Each row is a point on a landscape with many valleys, with its height.
From any point a ball takes the steepest step (drop divided by distance) to one of its 2 nearest points. It stops when none of these is lower. Distance is the straight distance between rows; heights are no part of it.
lisiv height 865: [160 105 122 101 115 164 133 149 170 119 133 108  96 122 185 166 120 137
 164 131 117 123 100 131 126  90 138 125 163 147 185 159 121 151 128  85
 137 121 127  66 114 151 128 166  83]
rula height 547: [133 117 181 127 149 158 159 130 128 100  89 102 142 167 103 127 135 136
  80 129 130 132 148  60 177 157 161 129 132 126 102 112 140 159 172 123
 174 117 107 144 169 114 134 137 110]
doka height 770: [128 158  63 126 120 163 117  99  89 132 100 147 112 172  97 116 125 131
 127 104 121  92 151 210  67 134  90  44  79  84 105 131 121 150 119 189
  69  84 100 158 122 137 116 129 200]
tato height 621: [168  91  90 124 117 165 134  66  99 131 128 138 169 138 143  91  96 100
 155 134 139  87 170 187 110 117 111 141  96 191 125 180 181 114  91  92
 109 116 108 148 154 116 122 103 131]
Lel height 355: [138 113 134 147 136 177 123 105 103 130 110 139 174 180  88 134 145 165
 108 122 100 129 135 150 116 115 120 113 111 131 112 128 115 142 131 129
 155 151 137 131 167 145 132 134 117]
Nalu height 402: [128 129  96 157 146  98 129  96 128 100 135 148 185 140 111 126 139 170
  94 158 121 126 114 108 144 122  63 149 131 114 200 105 154  96  71  92
  82 107 111 171 139 148  92 166 177]
nar height 269: [115  70  98 166 141 114 132 102 150 125  81 116 136 165 111 135 132 191
 147 134 104 148 125  64 198 133 107 128 147 123 174 103 131 131 143 110
 125  86 149 123 197 142  73 180 127]
Teg height 614: [120 191  87 105 133 134 156  91 137  98 139 117 154  92 151 129 118 159
 133 112 135  99 220  79 181 103 153 163 117 146 202 141 168 129 113  78
 161 116 142  98 170 115 117  83 127]
Vaguv height 481: [124 112 106 153 105 115  98 115 112 127 154 155 163  98 194 104 112 107
 129 121 111 112  94 164 124  82  96 141 112 138 173 152 123  80  72  94
 134 140 117 151  93 142 127 129 121]
Buv height 569: [144 176 113  91 139 146 172 140 140 103 117  86 114 107 161 145 112 142
 126 130 127  95 167  90 139 151 141 119 140 122 167 152 150 156 161 127
 153  83  93 127 121 127 139 127 142]
gizub height 302: [ 94 102 114 143 130  71 126 159 157 105 105  94  97 141 136 161 117 182
 149 136  96 134 123  32 195 152 123 145 157 115 189  94 112 147 165 146
 159  80 158 108 155 121  82 183 120]
sas height 321: [142  95 147 152 141 148 115 122 108 127 111 150 170 172  99 117 143 147
 104 128 118 142  95 161 116 136 100 111 117 138  97 119 115 124 105 131
 130 143 114 170 133 141 132 163 140]
vuz height 451: [100  89  58 175 133  89 104 114 123 138 133 184 159 141  80 151 169 194
 164 125  99 165  98 136 116 119  78 127 119 114 140 108  95 100  78 133
  69 153 168 139 140 175  97 147 155]
Peba height 664: [ 74 121 117 184 115  91 120  73 107 157 124 161 148 108 106  79 136 119
 152 125 131 160 148 106 193 114 139 146 112 145  97 110 133  94 104 122
 144 145 178 133 171 106  84  86 113]
vimun height 274: [150 176 118 117 166 107 155 173 185 123 168 130 115  94  85 175 170 158
 142 169 185 164 157  82 156 150 125 153 144 142 120  90 158 156 115  76
  71 125 148  75 137 132 134 133 169]
zusa height 242: [149 148 148 168 167 118 125  92 137 133 145 158 189 143  58 109 189 148
  85 173 166 162 133 129 167 134  93 153 150 142 104  76 155 119  94  82
 103 121 118 142 177 123 104 150 161]
piz height 783: [151 180  78 126 145 123 117 131 118 139 127 144  96 120  97 123 136 118
 137 123 165 116 130 211  77 160  81  63  99  73  89 114 125 149 111 159
  29  93  99 140 108 135 127 129 222]
Tupu height 725: [165 136 143 146  99 150  99 102 125 153 161 143 159 101 150 106 135  81
 141 137 169 133 118 207 134  82 133 142 130 163 100 147 132 115  84  74
 147 156 140  96 132 117 133 105 102]
lef height 573: [151 137 175 117 128 174 150 123 139 132  80  84 106 159 115 116 120 107
 100 128 136 118 172 107 153 161 167 105 135 128  60 132 144 183 196 137
 177 112  92 124 163 101 135 108 118]
Teb height 245: [121  75 147 149 147 107 138  94 120 109 124 149 171 126  90 100 138 126
 130 150 146 147 116  78 161 140 110 163 106 178 121 117 173  91  83  84
  89 129 115 174 151 122 100 142 134]
Matu height 533: [124 163 145 141 117 100 118 169 140 134 131 116  83 121 154 147 130 130
 123 118 122 140 105 138 125 145 127 117 144  82 114 106  92 139 161 174
 143 122 117 125 108 124 138 145 136]
basuv height 409: [ 95 119 106 149  93 120 111  91 114 155 112  97  97 151 153 140 113 159
 157  84  65 109 143 101 153  94 156 125 128 100 161 117  75 152 195 137
 186 144 188  84 166 125  89  99  79]
zezik height 518: [113 108 190 105 140 121 156 161 156 108 117 104 113 127 134 123 122 101
 103 130 119 130 113  50 146 136 166 150 144 147 128 120 136 142 152 120
 147 126 107 130 118 121 145 153  80]
Bigof height 385: [121 143 126 149 139 104 120 132 128  90 145 123 186 131 130 151 133 173
  67 163 130 138 108  96 163 107  71 174 136  96 232  87 148 101  91  90
 136 102 117 162 141 127 101 189 158]
Kone height 546: [ 96  80 137 128  95 146 118  98  98 132 114 128 143 134 163 101 105 123
 137 103  92 108 124 123 138  74 160 138 111 148 165 151 113 107 128 102
 181 164 165 116 137 135 126 107  53]
kud height 851: [185  85 160  97 128 175 116 152 191 123 120  96  82 138 158 140 124 105
 149 159 158 132  91 158 123 117 134 125 167 169 127 153 131 157 142  81
 124 116 114  70 123 135 144 179  79]
zag height 330: [109  30 167  80 156  83 146 130 138 114 124 139 134 113  86 103 116  70
 131 151 149 133  95  58 108 156 162 165 121 208 101 141 171  98 110 136
  65 142 101 162  98 117 153 122 112]
vovab height 512: [ 93  75  68 129 151  65 146 144 160 133 139 162  98  93  89 149 149 163
 204 131 118 171 127  59 135 148 120 153 128 157 134 120 142 101  90 115
  42 144 171 104 124 159  94 133 142]
mubuf height 433: [ 94 100  40 153 108  88 105 106 111 146  99 129  89 122 170 108  85 130
 168 104  95 117 119 133 117 132  85 104 116 101 165 150 119 104 139 177
  99  74 109 154 118 137  86 142 164]
Zop height 663: [127  86 133 117 145 146 146 106 105 150 123 161 152 118  48 113 142 117
 148 151 146 153 162 144 119 171 168 160  99 196  49 144 169 115 111 108
 100 183 181 123 139  97 134  64 127]
robak height 353: [ 73 126 141 165 120  48 119 139 116 149 170 182 129  81 121 104 155  98
 155 114 142 172 108 120 147 144 143 153 119 123  72 101 104  68  83 142
 119 191 181 136 112 117 134  93 114]
devof height 327: [157 165 131  99 170 148 174 161 155 116 138 116 121 102  60 156 160 140
 126 160 179 144 185  90 128 173 150 132 126 141  75 111 166 179 144  92
  92 129 127  97 131 120 158 100 175]
lifi height 681: [144 172 159 110 127 176 136 154 106 111 169 142 189 136 130 152 149 146
  89 140 124 113 126 162  94  96 121 142 108 138 146 131 133 125  92  87
 155 176 124 129  94 148 175 122 122]
Pemuk height 511: [113  81 119 130 103 152 111 102 100 122 137 144 165 124 171 113 112 126
 144 116 102 111 100 141 123  73 127 150 105 171 179 162 126  77  77  77
 146 157 146 141 113 146 132 132  72]
sotep height 662: [139 158 126 121 145 156 148 123 104 102 154 133 183 124 121 134 143 144
 101 133 137 111 156 118 127 111 108 152 103 140 160 136 159 122  95  81
 126 139 114 141 127 145 148 122 139]
Redez height 101: [ 80 189 178 166 117  56 128 148 114 116 159 105 130  71 149  98 114 107
  77 128 137 121 128  78 195 130 139 170 125 109 137  89 111 115 134 153
 200 134 140 143 128  81 114 120 101]
vop height 787: [135 123 111 118 130 105 114 174 151 162 151 151  48 108 114 140 141 103
 182 103 153 154 135 180  86 169 150  80 132  90  66 119 111 120 155 172
  63 153 144 100 132 127 141 105 160]
Tapo height 468: [122  77  54 125 122 131 122  94 111 146  78 137  90 139 135  93  92 105
 180 108 116 104 143 153 103 141 103  84 105 137 108 167 137 124 141 171
  78  89  94 151 133 137 100 122 153]
Laveb height 348: [145 130 137 110 141 128 155 137 153  97 135 110 133  86 145 126 116 131
 128 151 158 128 138  56 176 125 123 163 131 169 185 123 189 120 101  63
 113  86  94 132 150 118 117 154 128]
Zimop height 119: [ 91 136 218 150 141 107 142 168  97 112 125 130 142 145 111 114 151 133
  78 105  99 135  88  85 128 144 150 136 119 103  84  92  93 116 143 159
 186 175 140 178 102 119 169 128 100]
detav height 255: [ 97  70 186 109 154  99 143 139 112 127 133 153 144 120  88  93 130  72
 112 135 145 144 103  79 120 160 168 154 112 186  63 130 151  90 108 140
 114 172 128 169 104 103 164  99 108]
terot height 384: [167 191 134 111 146 175 162 132 170 132 138 101 124 121  93 150 157 134
 121 152 165 131 210 108 171 132 160 132 141 144 103 111 161 193 151  76
 141 129 133  61 166 113 133  92 139]
leve height 417: [121  31 159  67 132 154 136 130 128 131 100 125 125 162 125 124  81  77
 130 130 102 114  93 121  84 133 160 139 126 203 125 188 143 117 144 154
 115 152 108 138  91 139 163 127  69]
zini height 609: [ 81 114 167 153  84  90  93  88 116 166 106 117  89 115 173  78 103  73
 136  91 104 121 103 116 157 100 175 121 143 121 102 107  93 119 164 179
 188 138 138 122 140  91 104 107  63]
nir height 753: [134 141 140 106 101 137 134 124 134 156 167 136 124  67 164 105 121  81
 154 126 155 116 146 158 138  84 172 148 136 174 122 158 130 117  91  87
 149 189 156  77 116 114 136  79  76]
memir height 224: [130 164 163 191  99 103  81 117 128 140 145 130 154 124 160 110 138 121
  73 131 133 147  85 186 161  92 100 142 150  86 120  83  97 113 114 121
 181 139 127 132 135 101 114 150 135]
zos height 607: [116  95 124  98 154 158 171 107  95 110 138 162 176 134  42 138 142 158
 129 154 127 150 169  93 121 153 154 180  83 203 108 150 187 116  88  92
  93 180 176 140 141 139 130  83 124]
Tafu height 683: [135 199  96 128 154 156 130 117 128 117 174 151 190 136 101 162 174 181
  95 172 132 133 169 141 114  95  96 145 157 107 182 115 152 134  97  65
 115 121 132  97 147 157 128 131 159]
rul height 277: [144  42 107 101 142 161 156  91 121 117  65 121 140 168  99 112  95 137
 150 136 123 114 143  94 132 163 127 117 110 165 126 166 163 136 132 122
  89  95 101 152 173 140 104 138 120]
Sozeg height 394: [133 101 146 118 125 198 132 109  91 123  77 110 153 210  97 142 126 172
 109 106  79 114 129 130 106 124 153  99 100 112 110 148 100 168 178 151
 183 155 141 136 156 152 149 131 103]
bamo height 736: [131 118 109 156 141 155 114  92  96 155 121 185 167 165  32 130 163 152
 154 129 132 150 144 209  91 143 120 112 113 141  50 108 122 120 101 147
  95 170 157 133 169 131 124 106 165]
buka height 585: [131 115 148 130 108 174 123  80  76 149 109 142 159 157 103  84 106  71
 127 125 143 104 174 193 104 134 149 120  89 174  37 153 160 114 124 143
 151 149 127 152 151  74 144  70 132]
zim height 335: [103 106 117 140 116  73 121 143 178 136 119 111  78 115 152 144 118 135
 168 127 111 145 121  72 178 123 147 140 160 131 145 113 110 142 144 125
 134 110 161  64 154 119  99 151  88]
dobif height 298: [121  25 154 113 149  94 148 101 125 110 108 144 152 134  73 112 132 126
 146 153 142 161  86  55 133 166 123 165 112 202 108 129 161  91  91 104
  73 127 112 180 136 129 113 157 112]
zedat height 640: [158 113 142  98 149 128 145 146 160 147 120 117  92  99 101 121 128  86
 135 144 182 138 158 120 123 168 164 119 140 156  50 131 155 155 162 123
  91 121 107 112 132 102 150  98 145]
netik height 499: [136 103  86  85 117 144 126  95 104 142  70 122  82 145 132  76  86  70
 146 109 140 101 148 155  75 148 110  84 112 143 106 178 147 122 149 193
  81  66  67 166 104 126 125 109 141]
tepig height 58: [ 90 173 184 162 128  86 142 151 117 118 143 128 151 104 125 106 141 116
  84 123 139 134 126  84 176 143 137 148 118 115  92  88 125 118 128 131
 182 140 137 157 133 103 130 115 118]
gubu height 555: [ 98  76 106 108 160 114 173 144 123 115 129 155 135 115  50 142 148 161
 164 136 123 160 153  50 122 156 151 161 113 171 125 140 166 113  98 104
  62 154 154 133 119 149 121 108 138]
rero height 514: [128  98 174 132 104 164  92 131  88 152  91 149 100 175 118 109 126 103
 123  92 109 133  95 195  80 133 134  83 121 124  48 134  82 117 152 199
 145 145 114 166 121 115 152 130 112]
sike height 826: [178 131 200  98 116 115 122 185 195 149 164 109  63 108 147 141 145  78
 139 127 182 157 104 155 127 152 163 129 167 112  76 119 107 146 146 121
 116 154 128  77 123 123 167 134  95]
mipe height 548: [123 167 161 137 131  94 124 182 124 117 134 122 116 121 159 131 121 126
  87 123 130 138  81 133 105 147 101 125 129  86 116 115  94 118 136 176
 140 107  94 175  81 125 154 160 154]
seg height 283: [131 162 117 162 157 138 111  84 147 145 146 165 171 158  51 124 183 167
 120 164 147 170 171 133 181 107 120 152 159 134 114  85 150 139 104  81
 117 132 164  94 189 132  98 129 129]
nudar height 421: [126  99  70 157 135  85 116  99 116 113 124 152 168 135 114 123 127 168
 138 137 106 130  92 137 127 125  57 125 115 114 171 124 129 100  76 117
  65 106 114 171 124 159  72 164 179]
tasog height 549: [147 134 170 151 116 183  95  99  93 151 105 142 128 171  93 104 134  82
 115 114 147 115 133 216 101 137 131  95 100 141  17 126 123 129 132 162
 151 155 121 152 152  85 145  99 148]
fup height 484: [104  99 153 153  99 155  90 110  80 157 105 140 108 170 126 127 139 127
 136  79  81 123 102 173  99 109 162  90 112 110  69 123  73 117 166 177
 176 185 150 139 140 120 138 100  97]
pada height 476: [ 90 101  81 154 139  80 125 151 133 131 146 172 126 114 100 159 158 172
 171 114 106 169  99 102 110 154 110 133 125 104 125 107  97 103  96 151
  74 164 171 129 114 168 120 144 154]
Vas height 284: [148 123 116 160 109 145  94  95 104 137 112 133 153 166 147  94 104 117
  92 131 122 116 105 192 130 108  74 104 118 108 138 126 123 110 113 133
 128 100  84 177 128 118 115 151 161]
faro height 529: [169 121  92 129 134 183  98 127 144 135 108 119 111 166 127 170 143 159
 148 137 121 127 102 196  88 118 102  68 145  94 138 146 100 183 145 126
 102 115 130  85 134 178 125 169 139]
nedo height 839: [174 106 194 114 124 152 120 156 179 133 140 105  99 129 147 133 133  94
 128 141 171 144  94 157 133 130 145 132 155 148  85 129 116 148 134  97
 142 136 118  92 124 125 150 160  91]
Tamez height 630: [145  68 138 117 114 179 129  78  90 143 104 142 175 165 135  92  83  87
 133 129 118  98 140 170 111 133 136 136  96 187  92 186 153 101 112 115
 148 147 119 159 151  99 138 103  99]
lutag height 798: [132 153  85 119 139 111 125 152 123 158 141 145  55 100 107 126 129  98
 171 117 175 129 155 179  82 170 127  78 110  92  61 124 130 128 143 178
  40 119 122 129 125 120 134  94 196]
Berif height 225: [143  48  82 129 148 156 133  83 127 114  72 128 144 173 109 133 120 177
 160 128 104 126 133  86 150 142 112 116 119 138 167 148 147 133 129 109
  98  99 127 133 179 159  84 162 125]
zub height 729: [139 179 158 130 166 141 135 176 116 101 151 155 182 163  70 163 167 167
  62 148 132 133  97 138  77 148  97 109 119  90 127  97  97 147  95 139
 108 137 114 164  96 161 167 171 174]
tubod height 719: [147 165 150 135 158 115 122 175 159 104 163 139 147 129 123 180 158 165
  79 162 152 158  70 147 109 135  76 127 158  80 154  86 107 139  98 107
  95 127 115 125 100 152 143 198 166]
meza height 404: [ 88 100  49 138 102  74 101 132 131 141 122 115  85 113 188 144 101 149
 186 113  80 110 123 103 127 120 108 123 142 108 184 146  98 121 160 165
 132  86 151 110 120 141  89 142 127]
rugug height 703: [119 108 111 141 133 144 128 125  98 157 142 172 150 125  63 125 146 128
 157 125 132 157 163 165 100 143 156 134 102 155  53 136 139 113 100 127
 106 207 178 113 132 127 138  69 146]
risu height 364: [158 134 141 125 131 128 152 124 156  91 117  95 146  93 182 110  98 117
  95 147 160 107 143  91 189 115 111 162 143 144 208 119 181 113 114  79
 143  59  80 150 158 102 101 164 137]
Pufa height 562: [115 218 163 112 130  80 142 194 122 116 156 116  99  79 183 116 110  87
  88 114 145 106 115 109 101 153 115 146 129 105 133 126 123 104 138 187
 155  98  76 178  44 103 167 119 148]
rek height 253: [124 132 160 188 112  98  89 111 142 141 156 162 157 118 128 109 162 118
 106 134 146 172  78 176 162 110 107 145 140 113  98  81 101 102  90 110
 146 156 153 126 142 119 126 138 125]
giki height 195: [160 100 156 156 154 127 132  76 107 113 125 140 202 149  77  93 147 141
 101 163 169 133 117 117 155 142  91 154 113 162 111 101 178  99  77  88
 105 114 100 178 168 115 107 141 150]
vob height 809: [145 138 199 123 120  74 124 173 183 161 185 136  77  82 126 113 151  63
 139 129 204 167 122 139 144 159 178 138 152 114  52  88 121 120 124 121
 107 169 149 101 141 100 161 106 113]
Pupi height 552: [178  95  78 121 124 197 103 107 141 142 108 118 119 158 147 147 116 129
 170 145 132 106 122 214  93 110  90  84 131 137 147 173 124 160 133 107
  98 112 113  91 134 166 116 161 128]
nenot height 489: [143 192  94 115 126 160 123 148 108 119 134 107 106 146 151 187 132 176
 124 122  96 109 117 159  75 131 112  64 125  43 156 124  78 176 172 177
 149 109 135 113  85 159 148 133 152]
letus height 738: [158 178 135 111 173 149 160 142 109  93 144 140 188 161  54 137 162 160
  65 157 144 112 140 138  75 162  88 103 106 104 119 107 133 161  92 138
  90 103  95 165 103 150 149 161 196]
gono height 710: [153 157 109 131 168 115 138 175 170 106 140 123 117 136 104 181 158 172
 126 163 153 154  98 123 120 162  92 100 151  85 139  95 114 165 125 118
  87 104 120 103 121 159 133 189 173]
nili height 469: [130  69 161  56 131 158 142 149 152 122 101 115  92 155 131 133  99  80
 132 120 103 125 106 110  81 133 175 125 153 163 124 171 132 148 182 187
 132 142  96 118  75 151 170 119  73]
Fev height 513: [140  97 146  30 152 156 167 157 162 101  87  89  83 145 114 146 109  96
 123 144 125 121 123  76  87 160 168 109 159 155 152 184 157 165 192 178
 104  95  82 121  71 155 169 121 102]
nune height 541: [140 128 114  54 157 155 176 153 158  97  87  87  73 136 131 159 110 130
 146 143 125 117 141  63 104 173 140  90 155 120 159 169 149 175 183 163
 112  59  94 125  86 151 144 135 125]
ker height 369: [117 177 154 156 127 100 119 156 129  92 159 104 168 128 162 152 130 168
  48 155 126 122 100 128 170  91  89 169 154  84 218  84 113 130 138 105
 185 108 127 135 120 106 113 175 147]
lamu height 741: [123 128  90 120 116 174 129 142 108 160 136 139 123 137 107 156 140 141
 156 106 102 134 174 181  80 117 169 108 110 129  83 156 119 142 135 143
 130 202 169  88 129 139 131  62 131]
vonov height 464: [140 146 104  94 115 192 126 135  98 130 100  86 109 168 157 167 113 169
 136 102  73  98 127 142  60 113 143  76 123  80 157 171  91 173 189 165
 165 114 133 128  84 168 152 117 117]
kidu height 341: [160 151 139 119 121 122 138 125 148 105 110  88 112 109 206  96  88  94
  90 134 161 104 119 138 167 128  88 134 151 132 188 139 167 106 147 119
 142  32  61 163 111 103 114 173 140]
Bal height 444: [113 125 120 166  98 154  96  98 101 155 121 111 118 166 142 153 140 170
 138  83  68 117 119 151 112  87 153 105 126  89 126 106  55 153 189 143
 185 162 176 105 150 140 107 107 101]
basom height 593: [119 203 100  89 145 136 186 137 156  81 138  90 130  85 146 164 131 167
 137 128 135  99 209  47 164 139 162 148 127 134 212 143 180 156 132  88
 150  95 126  91 149 114 132 100 147]
bukug height 250: [127 144 107 184  95 113  66 100 130 147 124 127 131 140 161 126 127 135
  92 117 110 142  82 205 139  90  89 116 144  71 141  95  84 124 145 144
 165 114 123 139 139 109  99 162 158]
raziz height 463: [ 81 166 178 114 121  81 145 179 131 108 172 114 118  78 167 145 132 131
 113 112 105 119  95  68 123 106 163 169 127 118 169 117  91 118 116 131
 168 179 160 114  81 134 148 123  67]
kadam height 578: [106 186 150 112 121  96 142 163  97 112 151 119 140  80 196 104  98  96
  89 102 118  80 124 110 113 120 121 157 120 128 177 147 136  73 109 152
 174 103  87 199  57 105 167 113 139]
Vebe height 376: [170 146 131 133 133 160 133 123 194 150 118 107  99 132  91 149 153 137
 146 145 167 153 183 119 184 122 153 128 157 151  92 119 152 176 145  75
 132 131 148  40 179 114 106 103 123]
bala height 329: [103 147 141 131 120 109 132 141 118  99 123  85 121 131 166 155 107 172
 117 114  95 104 133  47 178 120 138 155 139  93 220 108 104 148 181 126
 191 103 158 111 143 119 104 145 103]
Ribo height 705: [175 160 148 134 124 163 107 143 129 147 175 146 158 109 141 135 145 104
 121 143 171 126 125 217 103 103 117 139 119 141  95 133 130 120  91  89
 125 171 124 105 111 122 164 107 135]
rav height 440: [ 90 170 175 126 105  40 123 180 146 118 197 124  99  49 175 129 122 103
 123 121 127 136  93  90 147 120 148 180 143 108 152 107  83 110 101 142
 147 170 161  92  93 108 143 144  76]
Kepi height 296: [125 164 124 170 116  78 102 139 156 157 176 161 122  78 131 125 153 117
 152 131 155 173 122 150 168 119 122 148 135 110 102  90 107 108  94 118
 116 159 178  92 139 118 126 109 131]
murus height 352: [114 161 190 132 120 127 137 149 111  90 141  79 141 135 177 150 119 162
  65 118 100 114  91  91 152 101 121 160 143  92 203 100 106 137 165 117
 203 107 134 152 114 124 129 176  98]
Digos height 582: [167 119  98 104 116 178 127 115 124 135 120 116 137 131 162 123 100 112
 150 131 131  99 145 186  97 111 115 108 123 167 135 181 145 133 126 108
 118 115  94 118 111 141 141 129 128]
toze height 401: [ 62 154 153 152 103  34 111 157 110 149 176 154 101  72 146 112 125  78
 137  99 118 140  99 108 135 137 155 158 122  95  98 100  78  80 117 185
 142 182 160 124 105 105 143 104 103]
lib height 454: [124 140  63 131 115 115 123 136 129 120 155 131 139  82 196 145 116 140
 151 127 107 106 111 139 123  94  90 142 127 136 207 147 132 103  96  99
 120 112 119 121  97 148 122 140 142]
Meli height 611: [131 176  64 123 108 142 118 101  84 115 115 111 136 139 187 116  84 142
  98 101 102  78 153 157 104 114  88 108 105  76 194 147 123 122 143 166
 154  59 104 181 102 136 134 123 187]
Roriz height 601: [134 101 163 119 130 151 136 115 123 143  82 108 100 149  90 100 118  83
 123 122 145 128 161 129 136 168 168 104 122 147  36 138 149 154 180 158
 137 115  94 142 162  91 133 105 125]
Podi height 638: [ 79 112 141 190 103  96  99  90 105 159  99 141 125 127 122  90 134 107
 135 101 110 145 131 116 176 126 156 119 126 121  76  96 111 108 142 154
 172 139 155 148 176  92  93 103 107]
nuzef height 550: [139 171 169 139 110 129 120 155 144 142 106  91  59 142 158 141 124 114
 111 112 128 139 105 135 128 147 134 100 156  70  94 100  88 161 210 196
 162 103 101 121 122 108 120 143 113]
setol height 177: [ 82 103 206 123 138 102 137 154 104 129 120 146 136 138 108  95 130  82
 102 104 108 139  99  94 113 149 172 133 117 141  68 124 111 103 135 172
 155 178 127 170  94 114 172 101  99]
dud height 312: [164 123 100 142 122 121 121  89 113 122 103 112 145 133 168  79  91 105
 101 138 151 106 128 163 140 127  66 117 122 119 166 144 162 103 110 120
 108  64  61 188 126 120 101 151 170]
Nuri height 313: [124 153  98 142 155  88 146 148 160 116 149 125 124  86 119 143 142 148
 146 158 157 142 151  76 172 145 103 150 134 142 151 105 165 127 114  92
  93  95 125 114 138 121 103 140 163]
zet height 755: [140 134  78 150 140 149 111  94 100 139 112 169 157 174  48 136 150 164
 134 121 120 121 148 201  74 139 100  76  99  97  92 121 107 146 104 162
  77 135 125 142 150 144 113 127 189]
fafe height 477: [125 126 105  80 107 160 136 135 105 145  85 123  71 150 143 110  95  86
 147  95 111 104 139 156  52 129 139  78 120 122 113 183 130 130 172 215
 116 106  88 141  80 136 149  89 120]
gaf height 785: [136 145 177 109 121 100 126 156 139 151 177 141 106  63 150  97 132  43
 129 125 185 135 134 152 124 121 180 144 131 150  72 130 134 107 108 114
 128 179 128 116 102  97 168  73 109]
miru height 596: [137 163 123 119 100 145 128 113  90 109 123 108 147 124 209  88  80 117
  87  89 104  74 138 139 113 101 106 131 111 110 199 165 131  88 131 155
 185  85  84 194  76 122 155 120 146]
vos height 698: [142 199  68 128 168 126 144 149 151 113 161 143 156 126  87 184 169 184
 126 168 143 135 155 137  97 141  87 110 145  76 154 106 137 163 102 112
  76 109 134 101 121 162 134 140 196]
pubi height 625: [124 209 100 149 126 122 120 130 103 116 133 118 153 143 137 134 124 154
  63 133 111 107 145 166 111 128  81 107 122  48 158 107 118 141 143 158
 153  89 102 167 102 121 129 142 196]
kad height 331: [155 141 112 164 138 152 106  85 174 164 120 141 126 147  73 126 169 144
 161 152 155 168 187 148 191 110 142 137 148 150  90 109 156 159 127  83
 122 135 171  60 200 118  94 105 120]
sila height 495: [111 153 199  86 135 106 161 177 154 118 150 109 104  94 153 122 122  84
 103 127 138 117 119  73 133 126 181 150 140 149 135 133 135 130 133 128
 157 148 104 124  92 118 157 117  81]
sufop height 767: [123 123 112 117 116 134 123 168 135 161 143 145  75 120 117 158 135 128
 178 100 112 144 146 157  83 140 169  93 134 100  81 134 101 131 158 165
 108 186 158  87 126 142 140  87 135]
zapi height 432: [ 98 116  62 120 107  82 121 146 141 114 155 118 106  78 203 155 106 145
 178 120  90 109 106  99 128 101 104 150 139 130 226 150 114  97 112 123
 125  99 149 113  98 138 109 152 118]
lidi height 375: [102 118  73 141  92  97 104 121 142 156 126 104  74 128 177 159 109 153
 181 101  73 117 128 112 143  95 136 122 155 105 171 125  81 148 174 142
 152 116 177  66 140 127  84 122  98]
duz height 874: [152 144 135 121 105 135 115 161 180 116 170 114 105  90 190 172 142 141
 146 140 132 137  83 141 141  79 113 147 160 139 200 128 112 138  93  64
 135 128 143  59 108 149 137 181  98]
pege height 436: [133 114 113  93 115 184 138 127  91 123  84 101 113 179 135 129 104 139
 124  97  85  97 142 126  82 128 146  89 111 107 129 169 107 153 184 181
 152 112 112 155 109 156 147 111 127]
nifop height 641: [122 158  99 114 126 154 152  98 112 108 150 139 181 109 128 110 133 141
 129 123 135 114 190 115 153 101 143 162 103 155 162 137 177 114  89  79
 132 140 138 125 151 131 126  85 126]
Birab height 691: [ 87  84  83 155 121  99 121  83 118 147 130 170 140 111 107  91 138 133
 180 130 117 156 147  99 172 106 139 150 124 168 121 134 146  94  88 102
 111 149 184 125 148 136  85  93 103]
Lufa height 508: [157 145 112 117 125 157 109 160 157 124 121  98  77 154 169 196 137 170
 150 129 108 132  88 162  97 124 112  77 155  63 161 124  73 180 172 145
 133 107 148  80 101 163 135 178 124]
mez height 581: [ 93  99 182 131  94 108 115  81 115 137 111 106 119 113 166  74  93  88
 121 102 100 109 110  86 173  82 185 140 143 138 143 135 100 128 151 121
 205 155 155 119 147 110 114 110  33]
namag height 344: [151  31 122  61 135 175 151 101 133 116  77 108 130 160 127 125  71  95
 150 151 124 102 136 122 101 146 145 134 125 203 144 196 173 130 141 121
  97 107  96 135 144 130 129 133  86]

Where does a ball stop that starts at each point below?
vovab => gizub
Kone => lidi
netik => lidi
zag => tepig
tasog => lidi
Vebe => giki
Roriz => memir
duz => lidi
Meli => Matu
sotep => Berif
piz => gizub
Bigof => gizub

For each start below, name every point that the ball comes to, in order.
nir => Tupu > Ribo > lifi > sotep > nifop > Teg > basom > Buv > nune > Fev > nili > leve > namag > rul > Berif
kud => nedo > sike > vob > gaf > nir > Tupu > Ribo > lifi > sotep > nifop > Teg > basom > Buv > nune > Fev > nili > leve > namag > rul > Berif
sufop => lamu > rugug > Zop > zos > gubu > vovab > pada > vuz > nudar > Nalu > Bigof > ker > murus > bala > gizub
zub => tubod > gono > vos > Tafu > sotep > nifop > Teg > basom > Buv > nune > Fev > nili > leve > namag > rul > Berif
lutag => piz > doka > zet > bamo > rugug > Zop > zos > gubu > vovab > pada > vuz > nudar > Nalu > Bigof > ker > murus > bala > gizub
Peba => Podi > zini > mez > Kone > Pemuk > Vaguv > lib > zapi > meza > lidi
letus => vos > Tafu > sotep > nifop > Teg > basom > Buv > nune > Fev > nili > leve > namag > rul > Berif
raziz => rav > toze > robak > Kepi > rek > memir
